Each row is a point on a landscape with many peaks, with its height.
From any point a climber takes the steepest step (rise divided by distance) to one of its 2 nearest points. It stops when none of these is higher. Distance is the straight distance between rows; heights are no part of it.
reb: [140 134 136 203 125 120 120  85 143  90 135 168 141 185  89 130 130 138
 184 164  93 123 102 118 156 162  89]  height 96
kazu: [131 122 156 112 125 135 214 152 187 106 175  98 118 147 127 136 143 155
 147 156 121 127 156 168 131 164  88]  height 430
mon: [125 125 144 128 117 126 169  85  73 130 102 167 143 167 150 162 124 158
 119  87 113 101 117  90  91 104 118]  height 355
fonol: [107 220 165  75  76 119  99 145 113 113 143 146  95 127  98 141 211 131
 153 108 182 140 146 134 172 136 124]  height 556
tobo: [156  96 181  99 124 168 155 138 131 173 121 128 123 128  66  96  73 105
  98 182 183 115 169 141 156 121 111]  height 221
duboz: [133 154 108 118 142 163 147 182 101 117 159 124 118 155 172 190 146 141
 126 179 136 139  73 105 165 162 140]  height 197
befiv: [123 183 152 145  89 145 137  91 151  95 101 164 136 177 110 111 152 152
 141 105 141  97 153 162 150 140 135]  height 575
tega: [169 112 141 124 145 109 194 129 145 107 133 112 122  92  80 101 100 125
 166  75  71 123 158 120  88 140 109]  height 208
ketar: [116 114 109 114 125 112  89 184  93 116 163 108  92  94 169 162 142 110
  89 133 126 149 134 100 142 142 140]  height 380
Rup: [115 121 170  71  95 134 152 107  71 143  87 165 105 153 146 145 127 140
  84 100 122 102 154  78  99  73 139]  height 314
fot: [103 147 135 121  90 178  80 110 150 131  95  79 153 148 177 100 159 170
  72 156 201 117 123 163 129 118 147]  height 613
segar: [119 113  56 142 126 152 122 129 200 125 145  84 187 132 213 111 148 179
  93 177 160 116 122 158 104 121 153]  height 301
Fibe: [121 118 149 116 141 134 147 110 136 179  86 122 154 117 122  74  45 112
 119  96 150  99 121 153  75 107 114]  height 273
danu: [125 134  86  99 121  90 131 122 156 130 123 127 121 104  93 105 157 120
 155  96 115 136 163 164 135 115 147]  height 731
sop: [154  98 156 140 148 166 112 122 134 143 107 117 148  99 101  84  80 132
  82 144 129 125 158 107 101 134 104]  height 207
Bor: [120 142 131 157 157 112 101 164 128 143 134  94 128  81  96 114  92  99
 164 101 117 150 101 146 152 165 102]  height 275
zagi: [ 93 196 124  87 107 143 132 139  98 141 119 114 130 101 175 149 183 138
 124  87 174 126 104 188 145 126 156]  height 566
Vamon: [141 119  95 138 153 109 166 130 182  70 162  87 115 116 154 137 146 149
 183 105  61 148 135 120  85 164 109]  height 653
ran: [136 158 148 166 142  93 128 167 114 124 132 107 100 116  88 152 122 108
 188  77  90 160  93 118 152 172 105]  height 239
kedu: [107 169 134 107 114  95  64 125 111 151 126 140  99  67  98 118 180 100
 188  69 133 135 139 155 161 109 177]  height 553
novil: [152 154 149 156 148  91  67 145  72 118 131 167 113  87  71 126 143 108
 163  88  80 160 134  73 158 138 135]  height 368
lavit: [147 104  98 119 130 128 200 100 187 145 126 150 148 209 119 134  88 123
 149 178 145  97 129 163 132  93 133]  height 34
gib: [143  88 161 148 140 152 144 129 136 169 107 103 149 105 127  84  40 126
  88 136 135 120 123 125  70 126  99]  height 237
tal: [115  97  26 116 124 145 128 141 141 134 132 120 179 126 231 123 138 147
  75 163 147 123 117 129 105  83 181]  height 269
Nemiv: [154 193 121 154 145 142 116 136 136  82 160 150 124 161 135 184 171 148
 198 158 123 157  70 102 191 175 104]  height 146
Voza: [143  70 132 118 189 112 201 181 168 145 187  83 130  55 159  95  98 110
 105 154 114 165 143 146 125 138  99]  height 292
lok: [148 105 112 136 162 103 158 146 193  77 199  85  92 101 148 160 152 142
 172 135  68 166 162 109 115 155  91]  height 568
Vuk: [148 104 128 125 145 101 160 162 118 130 137  97 104  65 116 113 106 109
 123  77  88 139 149 109  84 147 116]  height 261
subat: [161 169 108 145 160 174 131 172 101 100 150 149 136 168 165 192 153 164
 154 154 139 154  60  88 176 172 117]  height 171
nopoz: [129 158 191  91  92 103 170 138  98 141 128 183 102 167  84 161 135 115
 147 137 154 115 124 103 156 113 116]  height 211
Sanes: [150  97  63 167 141 119  79 134 105  91 137 159 122 169 153 178 117 104
 121 199  99 140  82  86 176 106 167]  height 334
birun: [129  88 137 128 122 146  68  92  75 144  91 160 121 146 123 126 125 121
  93 156 123 126 116  77 121 100 159]  height 445
pilo: [103 123 118 149 105 162  46 126 162 133 134  78 147 128 179 106 161 140
  77 159 182 123 137 143 149 133 136]  height 558
ves: [115 140 176 137 120 137 164 112 123 175 106 153 146 197 108 139  53 104
 145 144 148  91 103 150 145 114  88]  height 307
teg: [176  93 123  93 125 116 156 146 107 131 138 170 113 128  78 139 138  89
 132 147 121 133 181  89 142 110 157]  height 482
tobur: [105 146 162 183 140 163  62 122 114 161 100 117 145 118 125  99  79 119
 120 136 151 121  94 154 117 142 124]  height 429
Kopi: [100 121 100 120 124 107 157 133 121 153 108 101 133 106 165 120 114 127
 115  85 119 118 109 133  62 112 153]  height 195
mafa: [111 208 144 120  86 139  93 115 128  76 119 151 122 156 112 128 182 147
 139 110 144 127 147 150 153 143 113]  height 744
Lolek: [123 114  64 129 124 108  39 142 119 104 160 106 106  94 178 160 156 121
 108 114 136 152 154 123 137 130 156]  height 444
zami: [138 108 148 127 147 123 181 152 216  81 205  85 112 122 143 148 150 140
 159 179 104 157 176 149 147 168  84]  height 495
veb: [109 146 175 129 115 155 142  95 136 152  78 137 142 135 101  75  67 126
 136  72 139  99 143 185 103 121 105]  height 319
repit: [119 152 120 130 121 142 115 146  99 140 123 141 123 167 140 185 137 118
 132 196 168 121  84 125 175 118 159]  height 242
Tagu: [135 104 171 126 133 147 156 119 125 182 116 143 143 178  99 135  51 118
 105 178 158 105 126 126 128 113 113]  height 263
kozu: [118 131 130 100 119 133  64 106 115 170  83 138 121 114 112 104 133  98
 150 130 161 120 121 162 159  85 184]  height 587
kebaf: [151  65 138  97 153 115 221 164 182 152 167 107 125  97 128  94 113 114
 109 145 122 131 165 152 105 122 110]  height 332
feg: [130 147 167 104 116 122 199 152 110 144 142 140  99 154 102 161 124 121
 134 116 141 120 121 104 121 152 110]  height 251
Ziro: [124 161 167 127 119  97 155 165  85 129 137 130  97 128  97 166 139 120
 152  84 108 148 102  82 124 158 117]  height 300
Tif: [109 110 114 132 156 115  85 153 138 161 130  78 139  37 154  70 105  92
  96  95 142 149 119 173 108 131 128]  height 396
Mipe: [ 96 132  74 126 136  83 122 129 180 131 116 108 139  90 130  76 136 109
 149  62 138 140 121 213 118 119 133]  height 548
konet: [120  84 167 153 159 181  60 102 108 134  84 124 139  94 120  75  88 147
  73 141 125 113 150  90  83 133 114]  height 184
rivum: [129 109  94 129 150  80 159 155 137 141 134  83 131  81 140 116 116 112
 128  68  94 145 108 140  79 123 124]  height 212
gub: [132  71 118 189 148 153  72  93  85 111 124 161 140 163 139 128 125 141
  88 203 112 118 102  71 131 128 135]  height 404
borup: [126 113 139 113 133 143 204 141 182 122 155  93 134 162 143 148 130 162
 107 198 131 105 140 140 110 153 115]  height 373
topa: [167 105 127 122 141 128 186  89 162 119 116 133 138 115  72  79  79 125
 164  94  99 107 186 146  85 117 107]  height 167
gero: [134 150  90 169 147 115 156 107 158  76 120 114 135 142 145 138 137 156
 189  72  69 145  81 116 102 165 108]  height 833
lum: [111 153 161  87 102 125  69  98  99 172  85 142 115  81  95 102 136 103
 149  71 144 115 140 160 138  80 174]  height 687
bupe: [141 107 102 189 144 150  76 107 128  98 136 140 144 162 149 156 129 147
 120 198 109 128 103  90 149 143 133]  height 375
sol: [111 196  78  85 119 132 145 134 133  96 140 119 131 110 146 159 190 154
 155  64 138 134 109 161 137 139 145]  height 433
padar: [ 96 146 134 189 141 133  96 111  94 133 107 119 146 138 150 122 101 139
 120 111 110 129  74 114 100 139 115]  height 526
sif: [119 108 135 144 115 137 124  67  67 109  96 178 153 173 129 146 134 166
 108 132 117 108 111  86 115  97 131]  height 395
Fom: [166  61 117  62 136 120 180 143 128 158 132 142 109 112  94 121 116  99
 105 157 142 120 175 137 141  80 153]  height 414
kidap: [ 92 119  98 141 131  97  78 129 161 149 117  68 160  74 161  74 134 120
 110  84 139 140 125 180  99 117 141]  height 452
kov: [114 131 147 121 106 143 118 164  54  99 146 115  97 123 169 165 162 135
  57 126 105 145 137  69 108 144 143]  height 315
belaf: [128  95  81 134 126 122 113 146 101 149 122 146 132 159 147 172  91  87
 115 198 132 116  87 125 162  92 173]  height 291
Bavim: [104 161 146  54  92  96 109 143 115 121 147 125  89  93 109 141 202 115
 125  93 154 148 169 132 159 133 128]  height 458
pumop: [143 165 109 181 135 133 107 111 163  77 153 154 135 184 108 150 148 145
 194 152 114 148  95 120 181 173 100]  height 122
riz: [139 153 130 136 120 131 105 120  91  64 155 159 112 121 142 162 211 167
 121 101  90 129 133  60 123 151 116]  height 272
batal: [142 100  98 153 141 140 197  80 188 116 127 133 164 198 144 131  93 144
 146 166 118 100 120 142  95 116 128]  height 52
Lun: [110 176 114 176 140 132 115 107 107  94 116 140 145 155 149 145 136 168
 150  99 100 130  74 114 125 153 113]  height 639
Toti: [135 165 150 177 119 103  67 112  77  74 144 167 111 117 101 128 181 140
 147 101  84 149 134  63 137 148 116]  height 313
tuv: [121 103 141  50  99 146 151  97 118 151  95 140 110 149 127 122 133 129
  93 116 149 103 163 118 101  76 152]  height 287
Bati: [130  91 113 134 130 140  57 123 101 155  89 148 112  97 115 125 119 100
  97 150 132 132 120 125 142  95 162]  height 499
mas: [145 151 131 147 130  91  50 136  73 142 116 145 112  62  70 124 135  83
 184  71 113 147 131 108 159 119 151]  height 432
bubi: [152  52 122  76 140 126 206 150 159 181 154 125 121 119 122 104 106 100
  85 164 147 131 165 164 114  94 142]  height 371
zenal: [122 108  95 134 118 126  38 128 148 123 135  87 134 114 155 132 148 121
 100 150 172 142 153 120 161 125 145]  height 507
Bebop: [108 157 171 159 135 135  87 153 135 169 119 106 141 120  96 116  97 107
 121 136 160 138 111 154 149 154 113]  height 358
viv: [106  99  74 104 129 116 161 119 137 158 109 118 153 128 193 121 103 123
  97 141 139 118 124 142  72  90 173]  height 234
defab: [149 112 120 130 136 123 122 137  88  88 141 131  94 114 147 168 168 155
  94 116  74 137 158  53  95 130 129]  height 268
muke: [151 128 190  95 108 159 129 147 139 154 145 133 112 143  63 111 138 108
 115 196 178 130 189 146 184 141 114]  height 183
nar: [120 163 142  80 105  86 133 154  93 123 131 133  91  98 102 154 187 118
 124  67 114 141 144 109 115 130 138]  height 379
mer: [139 109 100 182 147 119 166  61 161 103 124 165 155 192 120 141 111 150
 175 150  93 117  82 121 129 138 110]  height 72
kadib: [119 170 170 131  90 119 168  73 130 115 108 194 137 187  89 109 107 129
 172  78 127  96 137 161 143 118  99]  height 451
Fale: [113 143 177 143 106 151 155  77 133 150  95 174 158 174 102  95  67 123
 153  98 123  85 134 174 136 118  89]  height 374
zure: [135  88 130 135 161 114 134 176 156 145 160  81 134  53 138  77  87 103
 102 134 133 152 136 155 124 151  85]  height 335
bimak: [153 125 110 113 126  97 143 121 116 134 122 157 118 134  78 124 131 109
 157 115 101 129 158 116 134 103 139]  height 571
Nazet: [ 78 171 122  96 101 149 109 113 115 148  99 110 133 132 166 122 157 146
  88 137 182 105 109 171 115  98 165]  height 710
gugu: [119  98 106 130 132 162 154 144 183 109 147  90 163 151 200 137 139 176
  83 206 156 116 137 135 111 143 126]  height 331

Where does a climber stop that starts at each point below?
bubi | danu
tal | gero
zure | danu
kov | Nazet
Bor | gero
sop | mafa
tobo | mafa
batal | lum
mon | lum
konet | mafa
lavit | mafa
subat | lum
tuv | danu
riz | lum

Call two points neighbours if one is among the 2 nearest of the other. Go from one point of each pair to the other, from neighbour to neighbour, staying as high as possible. Name the lowest point that can't be avoided.
gero / Ziro | ran
Vuk / Ziro | Kopi
lum / danu | tuv

For each start below, name every point that the climber comes to, in order.
Kopi | viv tal segar gugu borup kazu zami lok Vamon gero
Rup | mon sif birun Bati kozu lum
kebaf | bubi Fom teg bimak danu
Voza | zure Tif kidap Mipe danu
defab | kov ketar Lolek zenal pilo fot Nazet
